Each row is a point on a landscape with many valleys, with its height.
From any point a ball rolls to the lowest of the 2 points nearest to it. It stops when none of these is lower. Distance is the straight distance between rows; heights are no part of it.
goto h=501: [ -6   0  15  -1  13  19  30  30  13  -4  -3 -22  12 -24 -22 -18   6 -15
 -59 -28]
Meko h=630: [  0  23  -6 -17  -8   9   1 -20  16 -18  17  10   9  29  18  24  76   9
   7  -4]
Ros h=147: [  6 -21  22 -16   8 -27 -20  15 -11  27  31   7  26 -37  -6   2  27 -17
  -5  -9]
Gimeb h=351: [ 20   7 -24  12 -30  -3 -31   1  16 -42   1 -11 -18  31   6  19   2  25
  24  16]
Minal h=531: [ 11 -28  -4  30  -9  29   0  18   7  22  -7  41  13  32   6  38  20  18
   1 -10]
mig h=461: [ 38 -11  18 -22 -15  -3   1 -12  36 -12 -11 -19 -11  14  -5   7  13  -3
 -57  -7]
ref h=561: [ 22   8  -3 -13  -4   4 -27  33 -14  -5  24 -23  -9 -32 -14 -35  11  -3
  10   9]
kizif h=178: [-15 -18   5  24  14 -25 -26  -1  14   5  -6  14  41  -1 -32  -9 -36   1
  12 -22]
begef h=264: [-11  10  40   9  36  -3 -14  -7  -4  20 -12  20  56  17 -32  -3 -36  -5
   7  -8]
Tos h=670: [ 13  32  15   8  -4   0 -15 -24   4 -46  -6 -14   3 -11 -26 -64  50 -16
  -1  19]
git h=450: [  8   7 -25  15  -9 -28   9 -28  14 -12 -28 -18 -15   7  25  13 -40  21
   2   2]
Vute h=224: [ 44   8  21 -23   7 -11   2 -62  25  -2 -35  -5 -26  16  21   2  25   4
 -37  31]
Gapun h=566: [ 31 -15  13  -8  16  35  17  38  -8  72  -3  38  -1  -2  26   0   5 -13
  22   0]
nit h=318: [-19  -7  -4   7   8 -24  22 -33  -9   9 -15  -1   5   2  30  30   8  19
   2 -10]
Giga h=545: [ -9  17  -8 -25  -8 -15 -22  18 -18 -14  40  -7  -4 -14   0  -6  33   8
  30  12]
Mera h=177: [ 18  -7  19 -23  -5 -22 -11  18 -14  42  43  12   5 -20  18  -4  21 -27
  21  13]
gusul h=528: [  4 -10  14 -15   8  22  23  14  13  13   4   5  18  -2  11   9  39 -13
 -25 -29]
somo h=431: [ 31  11 -10 -22 -19  -8 -19 -21  33 -36  -8 -17   3  22  -7 -22   7  -8
 -26   4]
lobeg h=514: [  8 -32 -11  30  -9  -1  11 -15  16  23 -20  22  17  31  10  27 -20  13
 -10 -14]
nazu h=646: [-46  -2 -37   8 -11 -40  14 -17   3 -45 -24 -32   3 -13 -11 -13 -36  14
  13  -5]
Vazo h=486: [ 18   7   4 -12 -14  23   9  25  26 -25  -2 -37  -2  -6 -30 -28  -4 -10
 -71  -7]
gumeb h=359: [  2  -5  33  11  31   1  29 -31   0   1 -41   3  26  49 -14 -30 -61 -19
 -22  -2]
zamik h=309: [ 61   4  19 -12  -8   0 -31  -6   5  -3  -2   4  -6  19  31  12  26  26
  10  13]
lazok h=624: [-25  17 -46  13  -6 -27  13 -38  27 -45 -28 -35   0 -21  -5 -11  -1  16
   6  14]
dirup h=197: [  4 -29   3   7  -6 -15 -30  13  10  11  18   6  34  -5 -18  -1   5  -5
   4 -19]
suv h=549: [-47  -5   4   8  11 -26   7  -6 -24   3  -8 -10  41 -17 -14 -31 -21   2
   1 -30]
tutal h=65: [-21 -11   1  34  24  -1 -35  -6  16  22 -20  28  33  23 -37  16 -55  14
  26  -1]
vil h=369: [-53  -1 -13  23  35  19  17   1 -20  26  -5  38  11  10 -17  17 -24  -3
  44   4]
Karut h=225: [  2  -9 -21  39  -1   9 -13  34   3   6   7  25 -12  -1  -6  17 -32  19
  32 -13]
fal h=404: [ 16 -18 -26  21 -18 -27 -34  -5  20 -21   0 -14 -20   9   0  15 -37  19
  12   6]
Mep h=581: [ 22  30 -24   9  -8  -7 -13   9 -17 -29   9 -41 -15 -52  -8 -31 -17   5
  15  13]
gib h=550: [-10   6  38 -22  22 -26  15 -47   6  -4 -23 -18   2   1  11  -2  12 -15
 -53  -3]
Dital h=588: [-33  -6 -27 -10 -14   2  16   4  21 -17  -1 -20  34 -13 -24 -11  27   7
 -34  -5]
gudi h=485: [-15  17  -2 -20 -31  13 -45  26 -14  11  35  15 -13  37   7  11  34   6
  34   1]
fizo h=192: [  6 -23 -15  49   0  10 -47  18  21   0  -4  20   2  10 -32  22 -45   6
  29  -2]
fov h=254: [ 63  25  28 -15  -2   4 -43 -12 -23  11  16  -4 -20  -1  15 -17  17   2
  29  10]
kepe h=534: [ 48  -7  34   9  21  35   9  33  -3  27  -8   6 -24 -11  -5 -14 -25  -6
 -14 -14]
Lem h=286: [ 14  -8   3  -2  -3 -21 -25 -10  -5  -8 -10 -54   8 -43 -16 -36 -34  -2
 -42   9]
Sinuf h=580: [ 18  -1  14  10  19  28  35  28 -21  58 -33  28  -2  -2  39  -9 -23   6
  24  -1]
Nep h=384: [-38  -5 -34 -14 -42  20  -7  53  -1  -9  24 -15  13  -6 -38 -15  37   3
   6   6]
kup h=353: [ 39 -24  14  -7  -9 -18 -27 -17  13  19   6  11   5  16  10  19  13  13
 -11  -5]
Tupun h=330: [-43   4 -15  37  28  40  33  18 -15   9 -18  29 -19  21   3  25 -29   8
  50  -4]
lidu h=381: [-45 -40 -23  26   5  33  -3 -14   6  -9  -2  15 -30  17   5  47  -5  -3
  11   3]
des h=252: [-29   8 -33   0 -21  35   2  19 -11 -51  15 -10 -37   7   5  21  19  11
  25   7]
sel h=388: [ 37 -35  20  -6   9   4 -16   1 -10  48   0  31   8  -7  25  12  19  15
  13  -5]
kasob h=540: [ 10 -16  39 -24  17  -3  23 -17   3  14   7  -7  -3  -9  -2   4  33 -15
 -52 -12]
Lirod h=464: [ 30  20 -15 -11 -26   1 -16   3  21 -30 -16 -45   3  -6 -32 -55   8  -5
 -39  10]
buk h=398: [-42 -35 -19  -1 -17  36 -31 -19 -11 -38  21   6 -36  18  12  56  14 -17
  15  16]
Vudot h=313: [ 14 -14  39  12  20  -6  30 -24 -30   9 -26  -4  13  19   3 -20 -41  -4
 -20 -11]
Zagi h=658: [ 24  41   8  -2   3  21  11  -1   6 -31  -6 -15  -6 -10  -7 -31  32 -16
 -17   5]
Zube h=484: [  9 -18  -6   9  -5 -19  13 -28   8  15 -45   3   3  35  27   5 -38  16
   0  -4]
migi h=292: [  3 -20  25 -11  20 -32  13 -58 -20  16 -30  -6   5   7  44  22   4  26
   3   2]
mogal h=483: [ 17 -23  19  -5  -7  -4  -2  -7  26   7 -27   1  11  18 -11 -11 -24  -7
 -49 -14]
Zaz h=603: [-19  -6 -24 -10 -20 -11  -7 -17  30 -16   9  -7  31  19   0  14  37   1
 -18   0]
bal h=508: [ 39  14   8  -2   0 -40 -21 -48  10 -15   1 -14 -10 -16  12   3   6  12
  13  15]
tud h=507: [ 39  -9  42   9  10  16  14  16  12  15 -34  13 -11  22 -19  -6 -30   0
 -50 -13]
zado h=296: [-20  12 -40  -4 -42  14 -19   3   6 -50   3 -26 -15  11 -20   4  22  16
  20  11]
gidev h=546: [ 36  -4  14  -8  -5  27   0  48   0  29  29  26  -5  12  14 -10   0 -20
   7 -11]
nos h=482: [ 23   2 -17  -9  -2 -35 -11 -55  25 -10 -29 -11  -9   5  25  17 -11  15
   1  24]
Gan h=466: [-19  42  -7 -33 -42  18 -14  46 -21   7  42  11 -11  14   1  -7  25 -28
  38  13]
Kuzun h=258: [ 41 -12  29 -17  10  -6   4 -48   1   8 -33  11  -4   4  37  20  25  21
 -15  15]
Sazem h=569: [ 34  37  21  -2  10  13  26  -4  -6 -21  -9 -16 -37  -4 -12   0 -10  -1
 -63  37]
Sula h=452: [-15  -3 -13 -35 -35   9  -7  45 -15  24  43  13   9  -6   4  -8  31 -20
  20   2]
timem h=562: [-22   7  -6 -18   9 -40  16 -59  23 -12 -27 -25  13   5  10   2   8   2
 -24  -3]
pefe h=457: [  0  28   8  29  18  20  20  26  -2  10 -26   1  20  -7 -13 -20 -47 -10
  12 -24]
depu h=423: [-48 -10 -21 -13   0 -10  11  -8  -7 -14  28  12   5 -17   3  23  43  -2
  18   3]
Sipu h=250: [ 15  10   4  -4   7 -15 -14 -31  -5 -25 -12 -39 -21 -25 -32 -30 -23 -18
 -54  36]
lubit h=253: [-10  19  -6  20  16   4  40  -4 -26   7  -7   8 -11  -6  30   1 -36  19
  31 -12]
zoku h=272: [ 13  -2  24  -8  22  -5  12  -7 -18  10 -13  -9  -4 -20  10 -10 -19   3
 -15 -17]
desu h=664: [-53 -20 -21   8  -7 -29  -3 -25  -5 -24  -7 -13 -15  -3   4  24 -24  16
  17   2]
lolol h=361: [-69 -34   0  13  17  35  14 -19 -16  18 -11  45 -19  30   7  42   4  -1
  17  11]
Zuluk h=291: [-42  12 -28  13  12  14  46  33 -16   7 -13   9 -20  -8  21  19 -27  -2
  33  -9]
Lefog h=413: [  5   4   7  27  20  -2  20   2  17   0 -37   1  25  23 -22 -28 -52   2
 -11 -25]
Rudu h=334: [-16  -7  15   8  39  10   1   0  -8  42 -13  48  38  16 -10  10 -15   0
  30   2]
vokod h=363: [-18   9 -18 -14 -41  19 -24  39   5 -18  25  -6  26  31 -29 -10  49   7
  -7 -13]
Kip h=527: [  5   1  -4  -2  -8  18  28  54   5  37  31  30  17 -15   5  -1  -5 -31
   1 -20]
vatu h=556: [ 50  17  33  -9   6  30  10  26 -15  -2   4  -9 -43 -12  -7  -4 -14   3
 -33  20]
zipuf h=189: [ 53  12  37  -9  14  -6  -7 -40   8 -15 -10   7 -30   8 -11  -5  25  -3
 -39  35]
riluf h=336: [-42   0 -25 -10 -38  23 -29  21   3 -38  24  -7   9  34  -8  18  33   6
   5   4]
fipav h=513: [-11  -4   2 -17   3   8  31  33   0  21  20  -5  14 -28  -4 -23  12 -35
 -29 -27]
nalab h=506: [  6 -21  -3  12 -12  11 -30  30 -14  18  27  30  -4  22  -2  32  21   6
  23  -1]
Ris h=288: [  3  32  -1  12  27 -23  25 -32 -19   7  -9 -10 -29 -26  42   4 -21  23
  33  10]
Kulel h=439: [-45 -11 -25 -17  -8   2   8  31  -8  11  35   6  -3 -25  -9   5  19 -21
  17  -3]
Muku h=218: [ 29  21  -2  11   4   8  24  33  -5   3  15 -14  -8 -18  11 -10  -8   0
   9 -22]
suzug h=602: [ -5  37 -17  11   9 -23   6 -23   2 -30  -9 -41  -4 -49   9 -25 -11  17
   8  15]
giku h=510: [-25  20  -8   8   9 -15  27  37 -21  28  14  20  11 -36  -6 -29 -35 -30
  41  -2]
rivi h=410: [-56 -26 -18 -18  -6  19 -15  -7 -20 -21  38  10 -26  -4   9  42  41  -8
  25  12]
vutap h=490: [ -7  19  -8  19  25   1  21  26 -31  18   2  -6   0 -33   4 -36 -58 -19
  16 -27]
vini h=392: [ 31 -11  -2 -14 -31 -19 -44 -28  30 -10  11 -10  13  28   3   1   5   0
  -9   5]
nepek h=221: [ 27  17  30  -9  15 -26 -13 -51  10 -20 -12  -9 -34  -2 -19 -13 -10 -20
 -62  49]
kime h=571: [-71 -21 -25   3  -4 -18  13  -1   5 -11 -14 -13  25   0 -22 -20  -4  10
 -20 -23]
tede h=644: [  6  27   0 -10   3  11  21 -28  19 -23  -2  -2   5  -1   5   1  55   0
 -22  -1]
toko h=341: [-47 -17  -5   5  10  -2  45 -20 -18  20  -9  28  -7  17  29  42   9  17
  21  -6]
Kini h=164: [  3   3 -16  19  -3  10   9  50  -6   5  24   8 -21 -23   9  12 -15   1
  41   0]
Zutab h=616: [ -8 -20  -7  -7 -14  -1  -6  -3   7   8  36   5  19  29  11  29  52   3
  -8  -7]
Bufas h=213: [-11  17 -26  -8 -29  23  11  51   3 -29  29   0 -31  -9   4  11  10  -6
  40  14]
foma h=208: [ 51   9  36 -32  -3  -6 -27   9 -30  27  32   4 -17 -18  10 -17  13 -23
   4  20]
meb h=529: [-46   5   6  14  29 -10  20  24 -18  31   5  10  43 -32 -25 -41 -36 -13
  16 -19]
Lobod h=530: [ 10   8   4  -6   2 -32 -35 -12 -16   0  25  -2 -10 -34   7   9   7   7
  27   7]

For each start below, name the point where the ball stops.
Mep -> git
Gan -> zipuf
Kip -> Ros
gib -> Ros
lolol -> zipuf
sel -> Ros
Meko -> Kini
giku -> Kini
kepe -> Ros

Call two points neighbours if one is among the 2 nearest of the other. Go from one point of each pair to the other, from neighbour to neighbour, staying as low as possible. Name the highest point that can't be avoided.
Ros and tutal -> dirup
tutal and lubit -> vil
tutal and Kini -> Karut
